Each row is a point on a landscape with many peaks, with its height.
From any point a climber takes the steepest step (rise divided by distance) to one of its 2 nearest points. It stops when none of these is higher. Distance is the straight distance between rows; heights are no part of it.
Duzo: [ 83 130 158 133 106 156 155 161 175 132 130 135 131 116  95 102 181 139
  74 103  79 146  93]  h=46.3
lem: [135  92 138 135 127 167 165 127 158 113 128 123 135  91 124 103 155 144
  58 114  66 102 102]  h=54.5
melob: [175 100 137 136 140 106 179 153 154  87 132 119 146  82 144 119 169 183
  99 130 110 121 157]  h=58.1
ruleb: [124  88 133 123 106 149 132 116 143 114 156  81 158 116 157 124  99 126
 111 108  97  93  78]  h=52.8
Kaze: [ 77 186 150 107 160 138  70 136 103 133  92 110 128 144 106 132 153 119
 158 147 130 136 126]  h=19.3
pon: [ 91 147 163 124 174 172  82 114 126 202 104 124 128 141 121 135  83 126
 167 192 111 107 132]  h=5.2
niz: [113 135 154 121 113 135 130 155 147 159 134 178 128 130  98 102 134 120
  74  81  90 151  97]  h=39.6
Rumuv: [127 135 125 119  79 120 184 140  83 156 124 118 162 153 128 147 118 138
 119 140 141 133 129]  h=67.1
vuro: [133 132 149  99 137  98 144 200 140 134 166 107 120  86 131 134 161 182
 107 142 103 124 115]  h=25.6
tif: [141 129 131 193 158 133 188 131 161 165 115 156  90 143 111 175 133  72
 190 179 121  91 147]  h=28.7
Kido: [ 95 128 114 141 150 147  86 145 130 191 120 158 147 126 137 149  70 105
 158 156 105 119 112]  h=9.1
nuvek: [142 132 126 116 125 109 126 103 143  92 136 123  99 132 135 106 166 131
 139  86 123 143 131]  h=37.1
tufam: [155 121 125 118 131 125  50 119 111 111 170 112  91 126  99 115  97 148
 184 168 128 108 148]  h=58.4
sifol: [113 151 122 118 139 129  57 166 149 124 123 117 103 132 114 138 101 113
 133 100 139 111  99]  h=10.2
Relim: [177 175 130 127  77 143 187 107 122  99 159  66 104 177 108 181 125 136
 158 136 115 135 140]  h=25.1
bupi: [ 89 136 151 134 129  95 142 137 117 133  75 160 176 150 121  87 123 164
  83 114 171 190 139]  h=50.9
pov: [128 187 135 108 116  55 117 130 167 145 129 177 107 138 105 122 126 132
  97 103 120 139 139]  h=27.8
gen: [ 75 147  81 156 102 168  89 157 105 135 111 113 174 141 169 158  76 126
 142  70 176 163  68]  h=29.6
fif: [134 126 148 120  95  60 159 124 143 159  96 174 173 133 145 117 108 146
  73 141 132 141 116]  h=69.2
bub: [100 148 134 154 162 140 137 175  99 144 100  93 116 129 119 168 202 109
 158 131 139 130 126]  h=47.7
sor: [189 125 106 112 169 104 104 134 190 109 161  99  81  86 141 154 140 148
 186 103 102  90 170]  h=61.3
bareg: [203  90  99 106 177 146 174 119 117 125 164 167 124  95 140 139 126 128
  93 100 109  90 169]  h=45.1
Zirim: [109 122 145 170 154 171 137 105  89 170 126 121 103 163  81 142 138 104
 185 217 128 129 146]  h=11.0
bisat: [ 90 125 123 133 122  76  72 104 122  92  79 149 139 156 127  95 114  89
 141  53 166 184  73]  h=16.9
Bepaz: [117 163 142 141 164 127  67 142 142 112 112 123  88 132 101 153 163 100
 167 159 138 125 149]  h=23.6
vafom: [169 124 111 116 139 114 189  70  90 138 137 179  78 148  97  97 135 140
  99 104 165 130 197]  h=46.7
Zofu: [ 57 159 152 105 143 121  60 141 128 133  98 127 164 118 149 106 126 131
 158 104 121 155 109]  h=25.0
digu: [147 147 104 129  78 101 171 117 156  97  82 157 178 130 143 135 112 131
  65 169 143 128 153]  h=82.7
rono: [ 82 163 158 137 165 174 117 125  78 187 101 141 128 172  94 140 107 127
 170 201 136 139 122]  h=8.4
zoki: [112 139 144 177 122 232 102 146 105 143 118  92 129 148 109 140 126 112
 175 180 140 104 179]  h=16.0
rugi: [112 146 157 119 126  89 119 191 112 112 161 109 179  91 131 105 155 198
 120 137 133 179 113]  h=30.5
mokoz: [139 149 110 114  97  93 147  81  78 142 123 122 128 160 127 149 108 111
 145 148 122 124  96]  h=76.9
fanis: [126 179 126 151 132 163  65 162 103 132 146 163 111 104 117 168  94 101
 134 209 144 135 149]  h=16.3
fol: [138  59 157 100 124 152 133 142 137 161 167 133 152 116 118  63 122 163
  87  91  99 109 106]  h=56.3
sumul: [147 106 131 130 132 163 146 164 121 146 159 115  92 108 119 116 167 129
 111  93 116 115 123]  h=64.3
kad: [133 122 143 131 109 147 159  73 184  55 145  55 112 153 116 127 166 109
 103 110  87 123  84]  h=74.8
kob: [171  89  83 127 148 118 177 108  84 106  73 167 105 118 109 119 169 101
  73 136 162  90 143]  h=57.4
gemer: [115  99 116 132 165 125 136 170 103 128 136  93 103 103 119 144 168 115
 125 125 125 119  95]  h=56.1
roli: [ 98 167 150 119  91 150  69 175 157 122 140 138 132 129 140 131 107  95
 108  80 124 153  91]  h=6.3
rab: [107 120 157 129 138 115 151  94 199  86 135  60 104 142 125 135 189 117
 126  71 109 145  84]  h=57.5
tino: [109 131 122  91 147 126  97 162 132 155 113 105 145 108 125 137 124 117
 107 178 100  90  97]  h=17.1
Tufi: [ 96 166 111 154 129 154  90 150 123 177 148 193 125  95 164 174  69 106
 160 171 135 145 151]  h=12.9
lun: [ 67 163 160 100 111 141  69 120 154 112 124 111 130 152  89 108 163 106
 140 168  94 133 121]  h=15.0
pebem: [185 155 132 128  83  81 197  93 149  92 107 124 163 139 145 135 112 166
 108 140 143 135 157]  h=70.8
vokof: [120 118 132 170 153 191 121 118  73 158 107 144 112 151  97 101 135  89
 171 166 164 111 186]  h=13.4
vevim: [ 39  73 158 101 128 122 108 117 160 168 134 121 180 133 155  97 109 126
 119 110  95 124  88]  h=41.9
Kilav: [183 121 101 158 120 154 193  89 123 144 148 164  86 126 133 159  82  97
 119 135 147 109 187]  h=37.0
roraz: [167 114 170 107 122 147 149 124 110 120 193 165 128 107 124  87 129 174
  60  92  97 136 126]  h=64.4
nok: [174 155  91 109 130 113  76 146 175 107 175 120  76 115 151 156 125 159
 217 136 131 128 178]  h=52.6
nezi: [128  58 108 147 153 151 170 128  85 133  68 154 157 100 125  92 160 114
 105 144 170  77 157]  h=64.5
gosi: [165 147 131 115 139  79 193 144 114  90 140 103 171 111 163 144 134 192
  61 120 134 147 102]  h=42.6
nepip: [174  96 107 107 145 169 175 115 119 117 142 147 109  97 121 123 152 121
  82 129  57  83 146]  h=47.8
mib: [172 132 123 135 131  90 141 104 152 111 105 128  89 142 102 115 164 102
 137 105 144 101 154]  h=32.4
fafe: [ 82 118 129  96  98  86 121 117 123 170 123 154 189 143 138 112  78 133
 119 103  98 133  76]  h=50.7
dunad: [106 102 132  93 145  94 114 161 178 146 139  88 129 116 132 132 144 145
  92 151  90  78 109]  h=20.8
metut: [165 154 140 125 121 153 170 143 136 131 171 135  91 123 109 105 128 160
  80  51 118 134 148]  h=76.0
sadi: [ 99  96 136 152 117  94 129  92 118  95  70 148 173 150 133  82 127 116
 106 120 176 191 133]  h=45.0
miset: [112 150 120 127  56 130 207 157  96 108 108 125 172 143 125 163 134 152
  77 180 161 145 114]  h=60.4
vebep: [125 101  71 130 133 137 140  83 110 149 179 132 124 115 190 174  96 141
 216  92  96 125 126]  h=50.2
Fav: [128  94 129 125 155 115 126 143  97 122  80 146 178 114 143  87 145 134
 125 124 171 113 133]  h=74.0
Taru: [159 148 133 148 162 124 136 123 137 120 125 126  46 140 102 152 176 106
 166 139 118 113 148]  h=28.0
dizu: [142  95 138 130 120 120 122 152 156  60 118  99 178 103 173 113 161 128
  97 177  86 167  78]  h=77.9
dapap: [115 158 121 156 102 134 184 148  78 162 125 113 112 142 138 172 150 103
 172 148 177 164 172]  h=36.9
Lozin: [103 130 151 131 114 110 108 142 141 120 134 138 147 119 135 116 160 132
 159  89 134 157 140]  h=31.8
Niv: [111 131 142 130 104 140 120 107 161  97 122  91  99 161  71 116 166  92
 100 140  96 118  99]  h=59.6
tem: [165 139 100 120  87 123 155  89 127 122 112 122 136 146 154 155  84 118
 138 118 112  85 136]  h=66.3
Mul: [136 157 144 115 123  61 128 101 133 110 111 171 123 147 114  80 127 141
  86  67 146 180 119]  h=22.3
Miz: [124 166 140 106  95 110 103 150 142 173 113 203 105 152  93 130  85 106
  84 103 107 129 119]  h=33.5
maza: [143 131 139 111 134  80 171 156  87  82 155 109 165 101 158 133 172 191
  89 155 133 200 101]  h=36.0
Zib: [195 110 118 120 145 134  95 125 102  92 169 129  83 106 119 119 125 139
 122 185 118  92 168]  h=64.9
ked: [114 161 133 129 106  35 105  78 130  83  86 161 132 163 132 103 129 117
 139  76 170 181 113]  h=18.2
pasug: [ 97 130  44 139 106 147 103  98 128 175 173 148 145 129 185 158  74 124
 189  73 116 148  81]  h=42.2
nim: [138 150 114 163 119 121 162 104  84 126 159 129  88 140 138 186 104 105
 184 163 135 165 149]  h=32.3
gagom: [153  79 135 120 127 123 139 126 161  78 146  94 164 103 134 100 161 173
 127 159 100 124 127]  h=65.6
ferur: [ 79 130 157  91 175 151  95 106 104 172  80 104 166 157 123  78 138 168
 147 145 152 110 143]  h=53.3
Lokik: [132 181 138 154 163 165  76 176 132 115  97 113 121 116 130 168 112 126
 167 192 154 113 154]  h=19.6
Ruk: [134 137 151 130 127 134 142  87 145  68 143  93  84 124 107 119 216  89
 134  92 131 161 128]  h=44.0
pabe: [105 100 133 121 121 144  90  89 174 112 151  71  81 157 100 107  97 102
 128 122 107 102 117]  h=49.2
zod: [200 152 116 121 125 108 108 148 158  95 151 112  89 107 126 143 140 134
 140 165 105  79 177]  h=72.0
vakur: [182 148 113 124 111 152 187  85 103 131 122 154  94 137 120 145  90 114
  76  76 159 120 178]  h=41.4
ziz: [128 127 118 123 151 132  59 179 118 138 123 152 117  93 118 136 124 102
 109 149 114 105 103]  h=13.8
kagis: [ 74 118  84 136  80 165  86 131 119 154 135 117 186 119 186 140  73 128
 184  91 141 140  74]  h=35.4
Foro: [167 106 100 142 115 144 127  92 136 140 161 123 113 130 157 140  89 118
 183 122 116 108 147]  h=58.0
Sas: [110 133  89 151 102 147  80 143  66 110 115 124 129 145 136 147  98 118
 139  79 186 161  86]  h=24.9
lus: [141  39 124 125 179  92 113 114 124 117  87 147 146  91 164 103 132 126
 123  86 171 130 103]  h=61.7
fala: [109 109 101 118 131 105  77 121 100 132 114 150 137 141 141 109  93 135
 142  53 159 166  74]  h=20.9
guti: [ 79 120 135 113 141 129  94 144 165 179 151 151 110 126 127 134 121  92
 137 124  64 115 107]  h=5.1
vop: [ 96 119 137 112  98 134 107 118 154  83 149  76 161 126 151 120 127 134
  97 178  71 118  79]  h=63.3
Dip: [165 165 142 144  77 145 144 137 190 119 156  81 106 161 120 162 110 130
 179 149 116 114 174]  h=21.7
vapu: [143  95 118 149 149 158  57 110 134 116 166 108  72 144  95 116  93  93
 160 145 139 111 124]  h=51.9
Ror: [154 100 106 111 136  95 171  64  87 103  97 189 111 120 105  84 128 119
  69 111 178 131 162]  h=51.6
bizad: [182 124 118 136 145  88 217 144 145 140 134 121 168  96 172 140 130 195
  68  98 132 137 158]  h=50.3
dil: [102  61 129  93 113 145 142 139 131 161 164 108 152 106 143 111  87 161
  87 108  84 103  66]  h=50.5
meb: [181  79 119 122 175 120 140 122 109 105 139 167 120  87 160 116 145 128
 125  83 169 124 146]  h=52.0
fop: [105 155 108 155 163 129 156 181  79 153 106 119 121 112 134 169 176 110
 165 149 202 147 173]  h=41.3
nol: [168 173 134 167  95 143 170  92 111  99 162 119  77 168  91 184 108 110
 170 164 155 136 154]  h=28.6
Vafot: [178 124 106 176 159 148 174 141 137 158 138 146  75 110 136 163 121 111
 151 149 139  99 184]  h=33.3
bedir: [ 95  84 143 121 165 138  91 128 128 130  68 118 213 121 139  66 139 162
 136 149 160 126 136]  h=63.5
Lim: [ 40  95 136  81 165 106 101 103 138 182 111  96 171 163 127  93 123 138
 155 131 132 103 117]  h=44.2
nat: [ 84 154 138 107  93  96 124 128 103 168  98 187 187 147 133  98  84 134
  86 111 144 159 109]  h=58.9
peve: [134 158 160 157  93 201 107 139 174 117 125  85 124 136 108 147 134 118
 167 170 115 100 171]  h=18.7

Call two points neighbours if one is among the 2 nearest of the other. Go from one point of each pair to the other, from neighbour to neighbour, staying as high as possible. Name the lowest point that can't be avoided.
nat / metut | roli
digu / mokoz | tem
digu / nuvek | Taru
kad / zod | pabe
dizu / metut | dil
Fav / lem | bareg
